Points on a hilly landscape, in no order, each with its height.
From any point a ball rolls to the lowest of the 2 points nearest to it. It stops when none of these is lower. Distance is the straight distance between rows; heights are no part of it.
mumip height 65.3: [-11   0  -2 -15  -6   6   9  -4   6 -11   2  14  -2   6 -21  -2 -17   3
  -8 -13  -5 -11   4   5 -11  -1  12  22 -27   1  -1   4  -8 -15 -19  19
  -3  10   9  22  24 -13  -3   6 -11   7]
mefe height 31.8: [ 13  11  -3   5   3   8  -6  10  12  -1  10  -5  -7  -1   9  13   7  -8
  15  13   5   6  13 -29  -3  14 -15   4  20  10 -25  -5  15  -5  10   1
  -7 -15   1  -3 -21  -6  -4  -5  12   9]
rokur height 26.8: [  5  -8 -16   9  -5  -4  -5   9  12  -6   2  23 -11 -16  -1  -5  -4  15
   1 -14   0   7  14 -20  -1   1 -14  -2  17  -3   7  16   2   0  16 -12
   1  -9  22   4   3  11  -7  17 -13 -10]
Nidu height 45.6: [  3  -4  -2  -2   2   1  -3 -11  -7  -9 -12   7  -4  -1   2 -20  11  12
  -6  -8   9  11 -18  15   0   9  -9 -19  11   6  17   0 -20  -5  12 -14
  -4  21   5 -16  -2  17  -2  15  -8 -15]
vobu height 49.5: [  2  -1   3   2  -4  13   9   4  -6  11 -11 -18  13   1  14  -2  -6   5
  -3   0   0   4 -13  17  11   5  23  -1  -9   0   9  -8   1   5 -22   6
  -2  17 -15  -3   2  -8   2  -9   3   1]
kize height 40.1: [  4   3   0  -1  -3   6 -12   8  -6  -7 -14  -3   7   0   9 -16  -6  18
  -9  -2  12   2  -6  11  -2   5  -7 -23  -1  -5  -3 -10   1   1   5  -8
   4   6  -3 -15  -8  10   9   4   5   2]
Kuz height 68.3: [ -3   0   5  -8  -5   0  -2  -3   4 -14  -4  26  -1  -9 -22  -1  -9   9
  -4 -22  -1 -14  13  -8 -11  -6  -9   4 -20  -3   2  12  -5  -9  -1   6
  -6   4  15  14  24  -9  -3   2   0   8]
nub height 26.7: [  2  -7   5   6 -10   1  -1  10  -1  -4  -4  17   1 -10   3 -15  -3  13
  -6 -19   6   4  -8   9  -3   3  -9 -14  11  -9   8  13  -3  -2  16 -11
   5   7  15 -16  -5   7  -1   1 -14 -12]
benuz height 91.5: [ -4  -7  15   2  -5  17  -4  19   1  -2  -3  11  14   2  -9  -9 -17  17
  -9 -18   5   0  -4  16   4   1   6   7 -17  -5   8  15  -3 -11  -4   8
  -5   6   4  -4   5  -1   6   0  -6   6]
vur height 29.0: [  5   6   9   3  -6  -5 -17 -11   4   8   2  -2  -7   4  15   0  14  -2
  -1   2  -3 -12   3 -18 -10  10 -10 -20  24  18   0   6   4   4  17 -12
  -3 -13   6 -20 -15   9  -5  -8   5   0]
Muzem height 37.0: [ 12  12   4   1   4   1 -10  14  10   1  14  -7   2   8   3   6   4 -18
  14  18   9   0   8 -22   2   9  -4   5   9  -1 -28  -2  12 -15   3   7
 -17 -22   0   3 -29  -2   3 -19  12  11]
mil height 78.3: [ -7  -3  -2  -3  -2   1   6 -14   9  15   0 -15  14  -8   5  -8   4  -4
  -2   3  -2  13 -23  14  13  -4  24  -3  -4 -16  18   0   4  15 -12  -8
   8  -7 -10   1  -3   6  -2  10  -3  -5]
zano height 63.1: [ -9   0  -9 -14  -8   6  15  -8   5   0   5   7   2   4 -15  -4  -9  -2
  -9  -5 -10   2  -5   6  -6  -2  17  30 -16   1   8   2  -8   0 -14  15
  10  -5   7  27  26 -24  -5   2  -6   0]
fizep height 26.4: [  4   2   0   6   3  -1  -7  -2   7  -4  17   1 -13  -2   4  14  10 -14
  12   7  -8  -3  11 -27  -3   6 -14   6  17  16 -21  12   5  -2   8  -6
  -4 -21  -6   4 -11  -2 -14  -2   5   4]
Gega height 35.1: [ -9  -5   1   5  15  -7  17 -18 -22   5 -28   6  -5   4  16 -11  -3   7
  -6  -8  -5   3  -1  21   1  13  14  -3   5  17   9  -6 -16  -2   4   8
   2  29  14 -11  22  -7   7   0 -20 -13]
tifon height 45.4: [  4  -4   8  10  -1  -4 -12   9   4  -1  23 -14  -2  -7  -3  -3   3  -8
  13   8   3  -3 -12   0  10  -3  -1  17   6  -2 -26  20   9 -16  10  -3
 -19 -14  -7   1 -17   4  -3 -15 -11  -4]
Fesil height 58.7: [  1  16 -17 -15  -8   8  12  -9  -1   6  -6 -10  -1   8   6  -2  -8   6
 -19   7  -5   3 -13  13   7   6  21  18  -6  -7   5  -7  -1  13  -6  11
  17  -5  -8   8  11 -17  11   8   2   8]
Mup height 21.1: [-11  -5   5  -1  -5  -4   7  -2  -8   2  -3  16  -4  -3  -8   1  -9   5
 -10 -14  -2  -1  -1   3  -3  -2   3   7  -5  -4  20  10  -7   5   2 -11
   4   6  14   8  16  -7   0  10   0  -7]
denas height 35.0: [  0  26 -20  -7  -2   5   1   0  -1   2  -5  -2 -10   8  -4  17   0   2
  -7  22   2  15  11 -14  -7  11  -3   6  -3  -1   4 -27  16  11  -1   0
   6  -6  -2  11   5  -9   4  13  20   9]
zenal height 59.6: [  7  17   1  -9   4  -7 -11  -1  14  11   4 -10  11  12  -2  -5  -2  -6
   7  21   9   2  -5   0   5   1  -3 -12  -5 -17   3 -31  20   4  -6  -4
   4 -14  -7  -6 -19  13  15  -2  23  12]
gokit height 15.3: [-22  -5 -21 -10  12   4   1   6   3  -5  15   8 -13  -7 -13  12   5  -9
   5  10  -6   5  13 -24   6  -6  -1   7  -4  -3   4   0  12   7  -3   0
   4 -22   5  21   8  -4  -4  16   6   3]
Gadu height 72.8: [  7   0  -1   7  -1 -13   1 -25  -3   5   0 -15   8   1   5  -8  12  -6
  10   9 -17   4 -17  15  11   2  -6 -15   9   5  19 -10  -8  10  -2  -7
   7  13 -23 -19   3  21  -5   0  -1  -9]
ver height 19.5: [ -8   0   9   4   3  -9   6 -15 -13  -1 -23   8   9   7  19   1  -8   8
  -1 -18  -4 -10   1  14  -3  -4   7 -13   2   4  13  -3 -14   8   4  -1
   4  24   5 -11  14  -8   8 -14   2  -6]
Ramu height 70.3: [  3   4  -5  -2   2 -15  -2 -26   1   5   6 -11  10   9   6  -8  16 -11
  16  21 -15  -1 -15   4   8  -3  -5 -19   6   3  15 -11   5   6   4 -17
   5  -4 -18 -20 -11  25   0   5   8  -5]
nef height 50.0: [  6   1 -15  -8  -4   1  -7 -11  -5 -10 -15   3  -8  -1   2 -21  10  18
 -14   6   9  21  -4   4  -7   8 -15 -14  10   3  14 -10  -6   2  15 -18
  -1   7   6  -1   0  19   5  28  -3 -17]
lova height 23.8: [  3   4   1  -1  -1   5  -4  15   2  -5   5  -2  -6   1  -6  14  -2  -1
   3  -2   6  -2   6  -9   1  -3  -8   1  -4  -5 -11  -3   1   0   3   4
  -3  -2  -2   2 -13  -1   9  -5   9  10]
Kunok height 30.7: [  2 -11  -1  12  16   8  12   5 -18   2  -7   0 -11  -6   5  -2  -6   6
  -2  -2   3  10   9   9  12  11   2   6  13  15 -20  -9 -13  -3  -6   8
   2  29   5   0   9  -2 -11  -1 -12 -11]
zozit height 32.2: [  8   0   2  -2   2  11 -11  16  -3  -1  -3  -5   3  -2   4   1 -17  12
  -8  -2  12   0   2   1   5   6  -5  -4  -5  -7 -11  -7   3   2   0   0
  -1   4   2  -6 -12   3   7  -6   6   4]
Kop height 16.6: [ -5 -11   6  -5  -1  -8  17  -3   5 -11  13   5   1  -1 -16   9   6 -16
   2   0  -8 -13  12  -7  -9 -11  -4  13  -9   4 -15   4  -9  -5 -14   9
   3  13  -5  18  10 -13 -16 -12  -1   2]
bipi height 62.0: [  8   7  -5  -2  -6  -4 -11 -21  -3  -9 -17  -3 -16   6   5   0  20  -1
   6  14   6   6  11 -20 -11   6 -17 -28  20   6  14 -12  -3   8  18  -6
   0   0  -3 -12  -5   3   3  15  14   5]
mito height 48.3: [-11  -3 -15  -2  -1  13 -12   7   7   3   4  15 -12  -7 -18   0 -14  16
 -10   4   1  19  11  -7  10  -2   1   7  -6 -11  15  -6  15   2  10 -10
  -1 -24  10  12  14  10   2  24 -12  -5]
vaz height 45.8: [  0 -14   5   5   2   5  14   0 -11   3  -1 -10  11  -4   7   2  -4  -2
   3  -4  -2  -3   1  16   7   2  20  11  -5   3   4  -6  -9  -6 -15  12
  -1  22  -9   5   6 -12  -2 -11  -6   1]
moki height 23.6: [ -1  -4  -1   9  12  -8  15 -11 -10  -9 -10  10  -5   1  -3   9  -3  -6
   0  -5  -1  -9  26  -8 -12  -2 -15   7  14  16 -10   0 -26  -6  -9   3
   7  23  20  11  18 -12  -9 -12   2  -6]
fipig height 53.5: [  0   2 -18 -10  -3   6  -9  -4  -6   2  -9   7 -16   1  -4 -13   1  16
 -15  14   2  20  -2   2   2   5  -6  -5  -1  -6  19  -7   6   6  16 -15
   3  -5   7  10   3   7   6  34  -4 -12]
Zapes height 56.0: [ -1  17  -6 -14  -7  -1   8 -13  -4   6 -17 -11   7   6  15 -10  -2  14
 -20  -2  -9   5 -13  14   6   0  20  -1  -2  -6  18 -10   0   7  -6   1
   8   6  -7  -5   9  -6  11   8  -3   6]
kiman height 93.9: [ -4  -1  13   0  -7   9  -1  20  -5   2 -12  -7  21   6   0  -4 -12   8
  -6 -12   8 -11  -7  16  -2  -4  14  -4 -21  -8  11   7  -2   1  -5   6
  -5   4  -9 -17  -1  -7  10 -13  -5  10]
Zuv height 19.6: [  9   6  11   5  -9   0  -7  -7  -1   0   5   0  -6   6  10  18  11  -5
   3   4 -11 -12  11 -21 -13   3 -13  -6  15  21  -9  12  -1  -1  12  -7
  -2 -10   6  -4 -11  -5 -10 -12   9  10]
mume height 26.0: [ -3  -4   2   6  21  -3  16 -13 -11  -2 -26  13   3   6  11   8  -6  -2
  -2  -4   1 -11  29   2 -13   3   2   1   5  17 -14  -7 -11   1  -1   3
   6  21  20   2  27 -13   0  -5   0 -10]
zumeb height 83.8: [ -6  -8   6  -1   1  -2  -3  16  14   7  11 -12  20  -2 -11  -6  -3 -13
  16   4  15   0 -18   6   9 -15  13   9 -22 -18   6  12   6  -1  -8   8
  -6 -16  -7   9 -15   5  10  -2  -8   1]
torof height 76.3: [ -8  -6   3   8  -3  -3  10 -14  -3  16   3  -9   5  -5   4   0   8 -10
   2  -5 -13   3 -24  21  11  -3  10  -6   8  -7  22   7  -3  14  -7  -5
   1  11  -7  -6   5   1  -8   1  -6  -8]
Bub height 89.0: [ -9  -6  15   1  -9  15  -2  19   9   0  10   7  14   1 -20 -17 -14   3
   1  -6  10   6 -11  11   6  -9   9  12 -25  -8  16  13  10  -9  -4   8
  -7  -8  -1   0  -5   1   7   1 -18   5]
Vami height 42.5: [  0 -11  -2  14   2  11  22   5 -13   7   8  -7   4  -5  -7  -8  -2  -5
   4  -1  -8   7 -12  18  14   8  25  13   1   9   2   6 -10  -9 -22  20
  -8  19  -3   9   9 -16  -9  -5 -16  -5]
mabeb height 37.3: [ -6   0   2   1   6  -4  24 -18 -19   9 -16  -4  -7   1   6 -11  -4   8
  -9  -2 -10   7 -11  16   4  10  14   9   7  13  10  -5 -18  -2  -9   6
   9  20  15   3  19 -13  -4   6 -17 -11]
tun height 64.7: [ 11   5 -14  -6  -4  -8 -17 -19  -5  -7 -21   0  -8  11   6  -9  25   1
   5  13   7   2  -1  -5 -13   6 -25 -27  21  12   7  -3 -13   2  19  -6
  -4   6  -6 -20 -10  20  -1  11  13  -3]
Luva height 46.0: [ 12  -8   1   7   6  -3  -8   4   7   7  14 -22  17  -5   2   2   2 -16
  19  17  -2  -4 -19   8  18  -3   5   3  -1 -10  -5  -5   7  -6 -10  -1
  -6   1 -12  -5 -10   7   3 -13   0  -2]
selez height 58.3: [  0   1 -10  -3  -3  -4  -9 -14   3   2  -8   0  -4   6   1   0  20  -3
   5  24   1   5   3 -21 -11   2 -17 -29  12  -1   9 -12   9  11  16 -19
   2 -14  -3  -9 -11  12   0  23  12   0]
Fen height 52.0: [  4  20  -6 -13  -4  11 -10  -2  -8   6 -18  -3  10  16  12  -4 -11  22
 -18  -1  -1  -1  -3  17   2   2  10  -2 -13 -10   6 -17   5   5  -2  -1
   8  -3 -15 -10   5  -1  11  13   4  14]
Zaga height 53.2: [ -3   3  -4   1  -4  -4 -14   3   9   2  -3  -2  -4   0  -2  -3   9  -1
   3  11   1  -3  -1 -11  -7  -1 -15 -24   3  -5   0  -4  21   6   7 -14
   7 -22   3 -11 -10   8   4  13  11   4]
bula height 74.7: [  2  -6   2   6  -3 -16  14 -22 -11   8  -2  -7   1  -1   1   1   9  -5
   7  -3 -13  -3 -14  15   9   2  -2  -9  12   3  26   3 -15   6   1  -5
   6  21 -11 -15   4  13 -13   5 -11  -6]
tepe height 10.5: [  2  -8   0   1  -2  -5  17 -11   5   0  13  -7   9   0  -9  18  10 -22
  -1  12 -14   3  13  -4  -3 -10   6  16  -5   8  -5  -9 -12   7 -26  18
  10   7  -8  15  11  -9 -16 -19   4   2]
budo height 47.3: [ -3  10  -4  -4  -3   3 -12   5   2  -1  -7   0   2   5  -6  -6   2  13
  -9   3   7   6  -7   3   1  -4  -7 -15  -1 -13   8 -11  16   8   6 -15
   3  -8   3  -7  -5   9   8  16   9  -1]
Tama height 37.6: [  7   7  -2   5 -13  -8 -20  -2   5  -3  -8   5   6  -5  11  -8  12  10
  -6  -6   5  -5  -7 -12 -15  10 -14 -26  21   7   1  15   6   5  18 -12
   9 -13   9 -18 -13  10  -4   3   0  -4]
sir height 40.5: [-10  -9 -11  -2   5  11   5  15  11  -3  19  15 -21  -8 -11  -3 -13   9
   0  -4   4  15   9  -9  12  -3   0  11  -1  -6   8   2   5   6   3  -8
   0 -14   8  20   6   8  -7  19 -10 -10]
Muzo height 38.0: [  4  -7   2  14   2   3   7   4 -15   6  -2  -4  -1  -9   4  -5   1   3
   3 -14  -7   1 -15  17  11   5  -2  -9  13   6   5   7 -12  -7   0  -8
  -4  26  -2 -19   2   6  -4  -4 -17 -14]
mogi height 67.0: [ -8   1   6 -14  -7   4   2  -2  10 -16  -1  11   3   0 -28   7  -6  -1
  -1 -13  -1 -16  12   0 -18  -6  -1  10 -30  -1  -6   5  -4  -9 -13  13
   1   4   3  16  16  -6  -1  -1   2  12]
rolo height 32.0: [  8 -12   2  15  16   0   5   5 -11  -3  -4   0   2   4  20  11  -3  -9
   4  -5  -3  -6  30   3  -3   3   4   2   6  16 -18  -7  -8   0  -1  12
   4  24  -2 -15  14   0  -3 -17   2  -3]
vun height 42.0: [  9   6  14  -2  -1  -1  -6  10  10  -8  12  -8   1   7   5  13   8 -13
  14   5  -3  -6  16 -12  -8  -4  -1   6   0   8 -27   5   1 -17   0  12
 -12  -7 -11   5 -21  -4  -1 -24   9  18]
fuz height 46.3: [  2  12  22  -2 -10  -2 -17  12  10  -5   9  -6   5   0   7  -1   5   0
   8  -2   7 -10   4 -11 -14   7  -1   4   0   8 -28  18  12 -14   3   6
 -11 -20  -2   8 -28  -2  -3 -24   2   9]
Fomi height 66.6: [  6   6   3  -2   4 -13  -9 -14   7   9  13 -12   7   9   7   3  13 -14
  14  20 -15   0  -9  -6   4  -5  -7 -15   8  -4   8 -13  18   5   3  -4
   4 -12 -13 -20 -18  11   6  -6  20   9]
met height 41.6: [ -9  14   1 -11  -9  -3 -13   0   7   8  -5   2   8   3  -9  14   5  -3
  -3  -5   1  -9   7  -2  -7 -12   1   3 -25 -12  17  -3   7  11  -4   1
   3 -25 -10   3   3  -3   5   9  16  16]
diri height 5.4: [-18 -11 -14  -8   3   0   7   1   6 -14  14  19 -17 -13 -17   4   0  -4
   7  -8  -3  -1  25 -22  -3 -10  -4   9  -6   3   3  14  -1   0  -2  -3
   3 -11  10  25  20  -4  -9  13  -1  -1]
Sivip height 18.4: [ -1  -1   1   1   1  -4  11  -6  10   2  11 -11   7  -2  -2  11   6 -17
   3  10  -6   8  -3   1  12  -7  12  14  -8  -2   3  -7  -2  11 -15  13
   2   2 -12  12  -2  -2  -7 -10   4  -2]
dit height 57.8: [ -8   7   0   0   2  -7 -23  -7   4  15   3  -5   5   6   6 -12  11  -8
   7  11   1  -4  -4 -17  -5  -1  -7 -28  11  -6  -1   2  22  -1   9 -19
   5 -43   7 -13 -18   7   8   4   3   4]
gusor height 40.4: [ -1  16 -20  -9   5   9  -7  -2  -1   1  -1   1 -15   2 -12   6  -6   3
 -11  19   8  16  -1  -2   3   4   2   8  -4 -14   4 -21  21  12   4  -5
   3 -11   0   9   1   0  10  24  10  -1]
zerop height 20.8: [ -7  -8  -5  -5   4  -8  14 -10   2 -13   1  11  -8  -7 -15  13   6 -11
  -5  -8  -3  -9  16 -12 -10 -10 -12   9   3   7  -5   3 -13  -2  -9  -2
   4   8  13  22  21 -18 -13  -3   6  -1]
Buze height 49.6: [  4   4  14   7  -7  -3 -19  10  10  -1  20  -6   5 -10   7  -9   1   2
   4  -9  11  -6  -6  -5  -4   4  -3   8   7  -4 -28  30  13 -18   5   0
 -13 -22   0   6 -20   8  -7 -13 -10  -7]
Pag height 31.4: [ 14  -5  -1  14   5  13   1  20  -1  -8  13 -13  -2  -9  -1  -6  -8   1
  13   0  15   6  -8   2  13  -2   2  10   2   1 -26   6  -2 -12  -3   9
 -18  11  -6   3 -14   3   2 -14 -12  -2]
vos height 45.7: [ -3   3   1  -8   5   4  -4   1  -9   5 -21  -6  12  11  20  -1  -8  14
 -11  -4   0  -6   9  15   1   6  18  -8 -11   1   4 -19   5   9  -1   2
   4  13 -16 -19   8  -6  11  -6   8   2]
sez height 29.8: [ -4  16 -13  -9   2   7   5  -4   6   2   4  -7  -4   5  -9  23  -7  -9
  -7  20   8   9  13 -12  -5   7   4  18  -9   0  -1 -23   8   9 -11  17
   6  -7  -7  19  10 -15  -1   3  15   9]
zaf height 28.1: [  7   4   0  -3  10  -1   3   4   2   3   5 -13   3   6   1  14  -2  -6
   0  12   1   3   2  -4   2   0   3   4  -4  -6  -4 -20   6   9  -7   7
   0   0 -10   3 -11   2   6 -10  16   4]
balus height 33.2: [ -4   9  17   0  -8  -2  -8  10   8  -4  -8   8  12   9 -12  13   4   0
   0 -13   1 -17   6  -4 -11 -10  -4  -1 -24  -9   2   9  -1  -1   0   4
  -2 -20  -3  -3  -3  -2   8  -4  14  22]
fub height 60.8: [ -3   9 -16 -11 -11  10  17  -5   6   7   3 -11   0   7  -1   3  -8  -5
  -8   8   1   8 -12   7  -2   3  19  24 -12  -3   3  -3  -4   5 -18  20
  16  -7  -8  22  14 -14   0  -3  -2  12]
pumu height 39.6: [ -4  -5  -6   2   5   2  25  -7 -10   8   5 -10  -7  -3   0  -7  -6   2
 -17   4  -7  13 -19  16  14   7  19  15   7   5   9   1  -9  -1 -11   8
   8  17   6  10   9 -12  -8   5 -14  -8]
Zokop height 33.9: [  7 -11   0  12  12   9  10  15 -12   3  10  -7  -9  -9  -4  -2  -7   2
   0  -2   0  12 -13   9  19   6   5   1  11   4  -7   1 -11  -5  -7  -1
  -6  26   0  -8  -2   0  -7  -3 -14 -11]
kez height 62.2: [ -1   1  10  -1   7  -9 -16  -3  11  13  18 -12   7  17   9   0  11 -15
  12  17  -6 -10  -8  -9   4  -1  -5 -16   8  -4  -5  -6  21  -5   4 -12
  -1 -34  -6 -12 -23   8   8  -7   9   0]
dibiv height 22.5: [ -4  -7   8  -2  -9  -5   0   6   8 -15  17  15 -15 -11  -1   1   6  -4
   7  -8  -5  -9   9 -19 -19  -5  -4   6  -4   2 -22  24  -1 -11   5   1
 -10 -14   5  13  -3  -9 -13  -1  -3   7]
kavor height 29.3: [ -3 -11  14  -2 -15  -1  10   6   4 -17  11  19  -3  -7  -9  -6  -8  -2
   7 -17  -8 -10   3  -5 -13  -9  -4   9 -10  -7 -18  25  -9 -19  -6   8
 -10   1   3  12   2  -9  -6  -6 -13   3]
girol height 23.4: [  9  -7  12   7  -2   1   2  19  -4  -1  10  -1   2  -7   4  -2  -4   0
   1 -10   4  -6  -6  -1   4  -6  -1   3   4  -3 -15  17  -6 -15   6   4
 -11   8  -4  -5 -10   0  -2 -19  -7   1]
bol height 18.8: [  5  -6   2   4  -4  -6   7  -3  -5  -4  -2  18 -10  -7   1  -1  -2  11
  -3 -17   0   0  -1  -4   1  -2 -13  -4  17   7   2  12  -8   1  12  -7
   3  14  21  -4   1   3  -3   4 -11  -4]
Vimo height 37.8: [  6 -11   4   6  10   4   0   8  -4  -1 -11  -9   5   6  22   8  -7  -2
   0  -2  -1  -6  15  10   2   5  10   0  -3  10 -11 -19   1   4  -4   9
   2  18 -18 -18   6   1   6 -19  11  -2]
fes height 80.7: [  1  -2   2  -6   4   1  -5   6  11  11   6 -11  15   0  -4  -4  -5  -2
  -4   7   9   2 -16  12  15  -8  12   5 -10 -15  11  -3  10  10 -10  -5
   0 -11  -6   0  -8  -1   7   7   3   1]
kana height 32.1: [ -4  -2   3  -2  14  -7   1 -21 -19  -1 -35   8  -5   7  20 -16   0  10
  -5  -4  10   1   7  19 -10   8   9 -13   7  14   1 -12 -16   4  13   2
  -2  22  10 -11  15  -4   8   7  -9 -14]
kiv height 12.3: [  5   3   2   4 -13   0  -7  13   7  -4  -5   8   1  -5   0   3  -4   5
  -1 -11   3 -10   8 -14 -13   2 -13  -5   1   0 -11  14   6   3   8   2
  -3 -12   6  -3 -13  -2  -2  -3   3   9]
sug height 33.5: [  3  -8 -10   3   1   4   0  15  13 -10  21  11 -17 -15  -3  -9 -12   6
   4  -9   2  14   5 -10  11   2 -12   6  14  -8  -8  10   7   4  10  -7
  -2 -10  13  12  -4   7  -8  14 -11 -10]
kavu height 27.6: [ -6   8   1  -4   9 -10   9 -26 -15  -2 -32  -2   2  15  24  -7   1  12
  -7  -7  -3  -7  14  14 -12   3  14  -8  -1  10   7 -19 -13  13   8   3
   1  21   0  -7  18 -10  11   1   0  -3]
Vukod height 21.9: [  4  -4   3   5  -4 -12   9  -3  -5  -2  21   6  -8  -7  -3   8   9 -14
   9  -4 -10 -13   6  -6  -3 -13  -8  11   9   5 -15  17 -12 -10  -4   4
  -3   5  -6   7   3  -7 -13  -9  -4  -2]
mag height 38.8: [ 15  -2   7  11   2   1  -7  19   2   2  10 -19  10  -2  -2  -8  -5  -7
  16  12  14  -3 -18  -2  14  -8   2   9  -2 -11 -20   3   6 -18   0   4
 -15  -4  -5   0 -22   5  11 -22  -5   0]
Kat height 86.5: [ -6 -16  11   2  -3   3  -3  18   6   3  15  -3  16  -7  -9 -11  -6   0
   8  -7   7   2 -20  10   4 -11   2   4 -11 -15   7  22   9  -7   1  -4
  -8 -18  -2  -7 -17   3   8  -1 -18  -4]
dafu height 23.3: [-15   2  -6 -10   4  -2   3   5   7  -4  10   0  -8   0 -17  16   1 -13
   4   9   1  -1   7 -11  -2  -8  -1  14 -14   2   3  -5   4   7 -14  10
   2  -7   0  25   6  -7  -5   3  11   7]
sel height 47.1: [  1  14 -16  -3   0  19 -21   0   6   9  -2   6 -12   6 -13  -6  -7  18
 -22   8   8  20   1   7   9   0  -2   9  -8 -13  11  -9  15   1   7  -5
   3 -21   4   4   2  11  10  29  -3  -5]
Gebo height 10.3: [ -2  -4  -1  -2  -2  -8  11  -8 -11   5  -6   7 -11  -4  -2  12   9   2
  -7  -7  -6   4  -6   0  -1  -5  -3  -1   8   0  17   0  -5  11   4  -8
   6  13   6   2   3   3  -2  12  -1  -6]
Diz height 28.5: [ -3 -16   8  16  16  -4  14   1 -22   2 -17   5  -1  -1  12   4  -7  -4
   4  -4  -2  -8  16   7   0   6   4   8   2  15 -18  -2 -21  -8  -8  11
   3  29   8  -1  26  -8  -9 -13  -9 -15]
Gefar height 52.9: [ 16   8   6  -2   8 -10  -4   5  11  11   8 -18  20   3   5  -3   3 -14
  13  16   4   5 -14   4  17   0   7   1 -12 -20   2 -21  14  -4 -10   2
  -4 -11 -10  -1 -18  11  15 -11  20   2]
tase height 23.9: [ -5  14   3   5 -16   1 -20   9  11  -1 -14  12   3   3  -6   7   2   4
  -5 -12   3 -12  11 -11 -11  -2 -15 -12  -9  -3   8   4   8   2   5  -4
   4 -22   3  -6  -6   5   2   5  12  19]
gipi height 15.4: [  6  -7   8  10   0  -7   4   1  -5   2   9   1  -5  -7  -2  14   4  -3
  -1  -8  -8 -11  -3  -2   0  -5  -9   1  11   7 -13  14  -9  -4   6  -4
  -2   0   0  -5  -9   3  -2 -18   0  -3]
relat height 41.9: [  6  -4  -6   4   3   0  -4  -3 -13  -8  -5  -1  -4  -5  10  -8   7   4
   3  -6   0   2 -13  10   3  10 -15 -19  19  13  -3   4 -14  -7  14 -10
   2  21  -3 -22   0  22  -5  -1 -11 -11]
Zur height 29.4: [ -3  -4   9  -4  -4  -4   4   3  -6  -5 -13  11   7   1   1   9  -6   9
  -3 -18  -1 -12   6   2  -9  -8  -1  -6  -8  -4   8   5  -9   4   0  -2
   5  11   6  -2   7  -7   4  -9   6   3]
nutog height 14.8: [ -5  -7  -3  -5   0  -2   3  12   4  -7  12  15 -18  -9 -11   6   0  -4
   1 -14  -1  -4  10  -7  -6  -8  -7   5  -4  -2  -6  16   1  -1   8  -3
  -3 -14   8  16   5  -3  -4   4  -1   1]

For each start below, name the point where the ball stops.
fipig | diri
zenal | gipi
vaz | ver

Call two points neighbours if one is among the 2 nearest of the other. Go from one point of each pair to the other, from neighbour to neighbour, staying as low as possible. Name the highest point that can't be avoided.
ver, gipi | Nidu
tepe, gipi | Vukod
diri, Zuv | Buze
Kop, lova | zaf
ver, Gebo | Zur
